Points on a hilly landscape, in no order, each with its height.
A climber steps from a point to the highest of its 5 nearest points, and stops where none of them is higher. Distance is the straight distance between rows; heights are no part of it.
mun: [123 166  50  73 132 141 138 114 155 160 156 105  86 101 106 147 122 102
 165 125 156 123 143 193 139]  (h 37.7)
dek: [117 194  73 113 174 148 171  84 178 156 195  92  41  91 105 152 120  89
 146 130 138 143 102 186 114]  (h 22.7)
vof: [114 151 173 152 104 106  97 118 115 142 121 146 138 131 144 113 138 165
  83 107 114 133 134 100 118]  (h 51.2)
dulo: [114 152 128 155 191 147  76 103 103 133 178 109 124 123  81 158 159  70
 142 123 160 140 128 124 110]  (h 23.4)
gepo: [175 107 130 141  99 104 140 124 109 110  56 154 118 132 161 113 147 191
 136  99 106 133 137 123 130]  (h 62.4)
zirel: [ 48 161 186 157 217 168  95 126  98 114 141 112 126 141 107 164 138  67
 128 161 139 123 134 103 120]  (h 20.4)
zesot: [172 109 129 111 113 155 124 164 159 119 132 130 138 144 151 137 110 156
 110 105 124 131 128 143 139]  (h 55.4)
rudu: [126 148 115 153 190 150  82 109 115 137 188 110 113 121  85 158 159  76
 148 106 145 150 125 127 109]  (h 22.4)
boz: [147 131 107 136 139 146  91 146 110 125 165 116 137 120  82 173 152 103
 143 146 131 148 110 137 102]  (h 42.4)
Voko: [171 123 138 126 111 132  99 144 146 131 138 136 138 146 146 147 136 157
 103  99 110 139 114 132 118]  (h 53.6)
Kavi: [148 130  87  83  86 155 151 137 181 121 141 120 144 137 138 125  92 126
 118 115 176 102 129 180 163]  (h 52.3)
nisuz: [157 120 127 163  89  77 160 110 102  97  50 156 118 128 142  90 122 185
 131 113 103 116 133 104 122]  (h 71.5)
Gilap: [ 74 144 174 149 117  93 108 125 118 139 126 146 140 131 138 104 127 150
  91 129 103 132 133  77 118]  (h 63.1)
Tud: [129 134 156 156  91  98 111 120 111 128  81 147 126 123 147 108 146 184
 121  91 110 138 133 111 120]  (h 31.4)
misub: [192  79 129  83  59 123 217 122 136 126  84 131 147  96 159  86 131 159
 130 103 187 114 106 146 201]  (h 41.4)
Pesis: [170 119 146 128 105 125 112 142 122 133  96 142 117 133 166 127 142 183
 118  81 111 135 129 127 135]  (h 20.0)
Gos: [172  72 142  85  75 145 197 134 152 138  83 123 149 108 168  96 132 149
 137 106 186 129 133 141 200]  (h 44.8)
moro: [140 174  73  73 163 143 165  79 180 192 195  98  43  98 113 125 134 102
 158 113 136 142  77 195 126]  (h 21.5)
Fuli: [166 103 134  82  87 159 165 142 170 132 119 121 151 120 165 102 107 140
 131  89 193 115 137 172 189]  (h 44.6)
fatif: [175 104 125 155  95  76 172 100 117  85  60 159 109 134 155  93 115 195
 122 110 103 106 140 116 124]  (h 73.0)
Gakaz: [174  90 132  98 107 136 129 150 136 128  79 135 129 138 176 116 131 169
 143 101 123 150 130 127 147]  (h 21.8)
notin: [ 55 130 196 143 210 151 116 149  90 122 114 125 135 146 113 166 149  83
 127 198  82 129 115  80  95]  (h 50.0)
kolip: [180  88 126 112 101 120 143 130 117 126  71 147 119 134 170 114 139 184
 146 105 106 144 126 119 137]  (h 45.6)
gire: [ 42 139 204 154 235 171  99 152 101 113 129 111 135 145 115 174 147  75
 137 175 105 127 136  96 116]  (h 41.7)
bak: [ 60 116 167 145 160  96  97 135  95 143 117 174 134 149 149  90 135 149
 119 151  46 122 164  59 117]  (h 69.0)
Fomib: [135 135  73 111 122 158 120 166 138 121 156 105 123 111 105 174 122 111
 143 148 144 139 135 160 122]  (h 34.2)
Nofi: [163  96 134  95 109 163 133 159 158 137 130 123 137 145 171 131 109 164
 121  96 127 141 135 142 155]  (h 47.3)
zud: [206  84 137  79  52 131 210 117 135 125  84 129 150  85 151  89 144 149
 130 110 197 114 111 157 210]  (h 39.5)
Sar: [153 112 117  87  93 159 151 146 176 136 133 120 152 136 156 127  94 143
 116 105 169 121 131 165 164]  (h 56.2)
rafo: [ 57 160 183 149 206 152  89 116  97 123 142 112 130 134  98 160 138  60
 124 160 157 118 128 106 114]  (h 5.1)
kizag: [123 102 124 194  98  56 172 121  99  78 102 171 151 146 138  61 101 157
 124 132  88 108 167  84 113]  (h 59.6)
fen: [143 131  72  99 108 155 129 163 152 119 146 105 133 115 110 171 112 117
 142 150 138 129 129 160 122]  (h 29.2)
pima: [196  67 114 115 106  92 172 111 124  99  66 159 114 141 159  97 124 188
 145 118 107 118 115 118 142]  (h 68.9)
lepa: [131 163  50  73 139 140 139  99 161 186 163 103  72 104 102 126 142 108
 169 100 165 129 134 202 142]  (h 32.6)
rab: [ 69 141 187 139 159 105 113 133 121 134 140 131 139 146 133 126 128 120
  81 180  72 121 119  68 116]  (h 66.5)
lodu: [142 144 156 149 108 117 101 126 111 134  97 142 126 127 156 127 146 181
 104  88 113 138 124 115 117]  (h 63.3)
rupas: [143 147  56  72  96 135 142 115 160 149 140 110 123 110 108 132 108 101
 155 124 172 102 120 203 149]  (h 42.7)
Lop: [196  49 120  98  98  98 190 116 139 106  66 142 124 135 165  90 122 179
 139 125 112 122 121 111 157]  (h 57.2)
Fif: [170 117 152 126 110 135 104 141 125 131 113 142 125 146 155 129 145 183
 111  89 108 145 117 133 125]  (h 38.3)
Dav: [ 64 130 163 157 124  86 111 130 100 147 107 156 148 135 153  86 132 152
 120 136  80 136 157  65 127]  (h 52.9)
Mapul: [134 139 131 137 140 139  76 131  98 127 151 115 140 121  75 159 155  94
 131 145 141 138 102 126 102]  (h 37.4)
duz: [164 112 117 102 105 158 128 166 166 120 145 124 141 149 145 144 110 145
 106 116 134 134 126 149 140]  (h 69.4)
Lufog: [170  76 130  92  99 148 152 153 156 132  92 137 130 141 172 118 122 164
 143  97 134 146 141 138 165]  (h 40.7)
liku: [ 90 150 160 142 177 145  73 109  85 131 145 114 129 124  81 152 153  71
 133 148 165 127 111 119 116]  (h 15.4)
denun: [190  94 118 135 102  84 176 107 113  92  53 159 110 138 160 100 120 188
 133 114 102 115 124 119 126]  (h 72.3)
goz: [132 171  67  73 155 144 153  85 169 192 187  94  58 105  96 126 136 104
 146 109 154 131 117 195 137]  (h 26.0)
Sisu: [ 61 132 191 143 185 134 109 141  97 124 121 130 135 144 118 146 137  91
 105 207  91 121 103  73 106]  (h 59.0)
las: [100  91 125 185 127  72 127 127  86 101  96 188 164 177 133  48 111 134
 142 156  64  91 159  74 101]  (h 37.3)
Faro: [ 61 130 186 143 167 120 109 137 111 130 128 139 138 148 118 136 133 105
  89 205  71 120 106  70 108]  (h 64.9)
sogu: [124 172  63  85 156 149 144  97 165 173 177 100  54  97 104 143 134 109
 151 111 156 132 125 194 135]  (h 30.5)
sulab: [ 83 169 157 161 215 145  76  92 111 136 160 103 115 141  89 156 151  61
 134 132 162 119 124 112 114]  (h 21.4)
fidom: [153 123  90 129 132 152 103 164 126 121 160 112 141 112  83 173 141 107
 136 145 130 148 120 137 107]  (h 43.3)
neves: [173 134 103  83  79 144 154 116 176 134 141 124 160 129 144  99 106 117
 126  78 195  96 117 201 181]  (h 35.2)
votod: [ 63 151 188 141 154 129 115 137 104 139 117 125 145 144 107 142 131  94
 103 200 116 122 104  84 100]  (h 63.0)
Sesuz: [119 184  78  99 174 149 156  88 177 163 191  95  43  98 111 149 128 102
 147 120 143 139 125 194 121]  (h 25.1)
dop: [155 128  86 114 115 152 127 159 140 116 149 108 142 122 108 170 121 122
 138 154 138 141 126 155 117]  (h 36.7)
sem: [163  80 131  87  88 159 162 149 159 136 101 120 143 133 171 117 115 152
 135 100 161 133 150 148 180]  (h 51.7)
memug: [ 81 144 182 146 138 110 105 126 123 131 136 132 147 141 129 131 125 130
  78 177 100 120 102  81 105]  (h 68.8)
gesuk: [152 140 154 134 109 118  97 130 124 130 114 141 122 132 144 130 137 174
  88  94 112 137 111 125 116]  (h 47.4)
Faz: [ 66 111 143 157 129  84 101 134  86 141 104 167 144 144 148  75 129 147
 140 148  54 126 168  65 121]  (h 37.6)
pame: [175  97 132 111 114 151 115 160 151 130 118 131 135 148 164 135 124 172
 120  96 111 149 131 136 139]  (h 35.6)
tisaz: [ 92 133 150 169  96  78 133 116  94 125  85 152 138 118 150  91 128 165
 126 118  94 134 159  80 123]  (h 40.6)
posus: [119 150 140 149 159 138  73 123  85 130 153 115 131 121  72 159 158  81
 136 144 165 135 110 119 102]  (h 26.2)
Zari: [130 139  68  97 112 156 132 150 154 125 143  99 118 113 106 170 108 106
 150 153 149 132 143 173 135]  (h 30.7)
nifu: [ 98 141 162 162 102  87 114 114 105 134  96 144 135 115 155 102 139 171
 106 107 106 133 141  85 123]  (h 48.6)
mago: [106 145 164 149 119 119  96 122 107 132 138 123 149 133 100 143 141 113
  90 155 141 124  89 113 101]  (h 54.7)
Vepas: [179  57 130  83  73 110 213 128 145 121  78 132 149 108 165  89 121 158
 138 123 156 117 125 124 186]  (h 44.7)
rura: [125 145 127 147 161 147  74 122  99 135 170 104 132 118  83 165 168  78
 149 128 148 145 118 121 111]  (h 29.1)
Les: [ 99 161 138 162 204 140  74  85 109 131 190 105 117 128  87 153 148  57
 136 116 152 129 126 115 114]  (h 22.8)
tubur: [ 48 152 190 151 200 155  95 128  93 125 127 109 124 139 106 157 137  71
 123 183 140 126 130  91 118]  (h 8.4)
beb: [116 159  78 139 175 153 136 119 147 125 206  92  79  94  98 177 127  91
 145 117 136 158 153 146 121]  (h 17.5)
Tir: [192 101 136  92  71 143 185 128 142 136 100 123 157 102 163  88 133 142
 140  77 210 114 119 170 206]  (h 34.8)
livug: [142 119 121 178  84  64 176 114 104  93  66 161 131 126 146  80 117 179
 121 119 103 109 147 100 115]  (h 68.2)
Murud: [161 134 134 139 117 132  90 142 125 119 150 127 141 134 110 159 138 144
 107 134 117 132  95 135 108]  (h 45.9)
tabef: [153 120  89 110 104 161 121 165 150 110 152 111 140 131 109 167 105 129
 124 143 136 134 122 159 123]  (h 34.1)
Zonu: [160 108 116  87 103 157 144 155 180 123 136 120 141 143 160 135  98 147
 118 107 148 131 130 152 150]  (h 59.1)
vob: [139 141 159 144 107 127  94 129 114 129 141 134 145 133 105 155 142 128
  90 138 126 133  80 118  97]  (h 47.7)
Tib: [169 108 120 110 108 152 115 165 158 122 147 127 141 139 145 154 107 145
 111 108 119 144 121 150 130]  (h 66.6)
zoko: [131 147 161 147 110 117  91 123 128 131 136 141 145 135 130 136 139 151
  75 123 117 134  95 124 107]  (h 44.3)
tuk: [150 130 120 129 122 133  92 151 117 124 154 124 151 125  97 172 134 122
 118 148 120 136 102 137  99]  (h 45.4)
zon: [110 168  85 155 190 153 151 108 158 123 215  90  86  83 102 159 126  77
 142 115 117 161 132 139 111]  (h 19.5)
kanu: [ 63 155 185 144 177 145  93 125  98 127 129 117 134 127  91 149 135  86
 126 182 144 123 116 102 115]  (h 9.7)
mude: [163 135  68  78  81 143 151 112 175 133 142 122 145 117 124 122  98  98
 137 112 183  90 109 205 161]  (h 46.9)
viror: [ 61 132 174 143 139  94 107 131 119 143 124 157 144 141 155  92 129 151
  95 144  69 127 148  57 115]  (h 51.9)
tes: [ 90  95 129 173 134  67 110 128  81 116  96 178 147 165 134  50 111 137
 152 156  56  97 154  72  98]  (h 32.5)
gid: [ 68 173 165 159 225 159  79  98 106 120 162 117 118 139  99 157 134  43
 129 133 153 116 120 115 115]  (h 18.2)
divi: [ 63 128 175 140 163  99 101 134 112 144 129 159 134 156 152 100 133 135
 102 162  46 117 145  66 107]  (h 36.1)
subi: [126  89 123 196 101  46 165 121  95  81 109 174 161 163 138  56 100 146
 121 124  88 104 177  75 107]  (h 56.1)
Lovo: [121 181  79 138 173 155 160 104 163 139 209  91  66  84 108 168 125  82
 137 123 126 156 129 164 118]  (h 21.3)
Sevu: [161 119  90 109  98 152 128 163 162 122 146 116 140 135 126 156 101 127
 116 136 139 134 125 156 130]  (h 45.5)
Kilom: [117  74 123 192 111  61 136 125  88  90 107 191 161 188 127  38 102 133
 137 131  66  93 166  84  97]  (h 46.0)
nezas: [106 106 128 192  88  61 160 111  91  93  87 159 151 130 146  70 104 158
 134 134  84 119 160  76 106]  (h 56.9)
pini: [176 137  84  86  75 138 149 113 172 137 148 119 154 127 119 111 109 103
 132  94 184  90 108 202 167]  (h 45.0)
Zez: [128 134 137 164  88  90 136 113  95 123  70 152 136 119 150  98 137 179
 120 107 108 137 146 104 117]  (h 42.6)
puzuv: [ 52 139 196 153 200 148 107 148  93 121 120 113 138 141 106 162 143  84
 127 199 115 138 122  84  99]  (h 33.2)
Mupu: [163 117 145 134 103 126 123 132 115 128  76 150 122 133 160 115 143 195
 130  88 107 143 123 125 122]  (h 31.5)
tabot: [151 117 146 146  91 107 124 131 109 131  71 149 123 126 156 113 145 186
 125  98 117 141 130 120 122]  (h 37.2)
lubir: [138 154  42  67 110 136 138 105 152 172 144 103  96  98  98 128 129  98
 171 116 165 121 124 205 148]  (h 37.5)
Kosub: [115 179  77 122 171 159 151 116 152 142 196  83  65  90 105 169 138  97
 146 118 142 150 150 161 124]  (h 20.3)
baz: [132 141  92 141 162 147 110 139 127 129 188 104 104 100  89 178 144  90
 159 123 141 157 149 143 111]  (h 19.6)
Rufav: [126 109 128 182  87  59 167 109 104  82  75 160 141 129 145  79 108 171
 128 124  97 110 158  90 109]  (h 65.6)
pekav: [151 122 101  92  95 156 142 153 180 120 147 113 150 140 140 146  92 122
 119 125 156 116 129 170 144]  (h 53.5)
lofa: [122 148  97 161 196 147 115 105 130 128 219  98 101 101  82 169 148  71
 146 110 127 156 126 126 112]  (h 19.8)
gupid: [174  58 136  89  89 135 172 150 141 132  74 128 136 131 174 100 127 160
 149 113 147 139 134 127 168]  (h 43.8)
Dugup: [ 46 153 199 150 222 165 103 141  96 111 131 111 128 140 110 161 143  73
 136 179 133 120 132  96 114]  (h 67.7)
fetek: [ 95 150 170 141 136 126  89 118  98 136 129 126 138 132  90 149 145  95
 106 176 150 130  98 108 102]  (h 42.5)
nudu: [158  99 134  84  95 150 153 151 171 133 123 123 149 138 163 124 106 149
 129  93 164 124 135 149 171]  (h 55.5)
zepep: [138 138  68  84  98 149 135 150 163 126 135 105 136 121 110 156  96 112
 142 148 165 118 128 180 132]  (h 36.3)
Gef: [ 85 101 132 177 110  60 141 124  91 107  90 170 156 146 141  59 113 140
 145 142  63 118 158  65 111]  (h 41.9)
Gifa: [129 150  51  76 110 142 143 118 158 147 133 103 117 114 107 143 113  98
 161 138 171 112 135 199 139]  (h 40.8)

Two climbers start at each pair of points below. Name the first point that both come to, or write -.
subi / Mupu -> fatif
Fomib / Murud -> -
Mapul / rura -> tuk
lofa / rudu -> rura

For each start below, name the point where the climber stops.
kolip -> fatif
misub -> duz
tisaz -> fatif
zon -> duz
mun -> duz
lepa -> duz
liku -> memug
las -> fatif
gid -> memug
Kilom -> fatif
baz -> memug
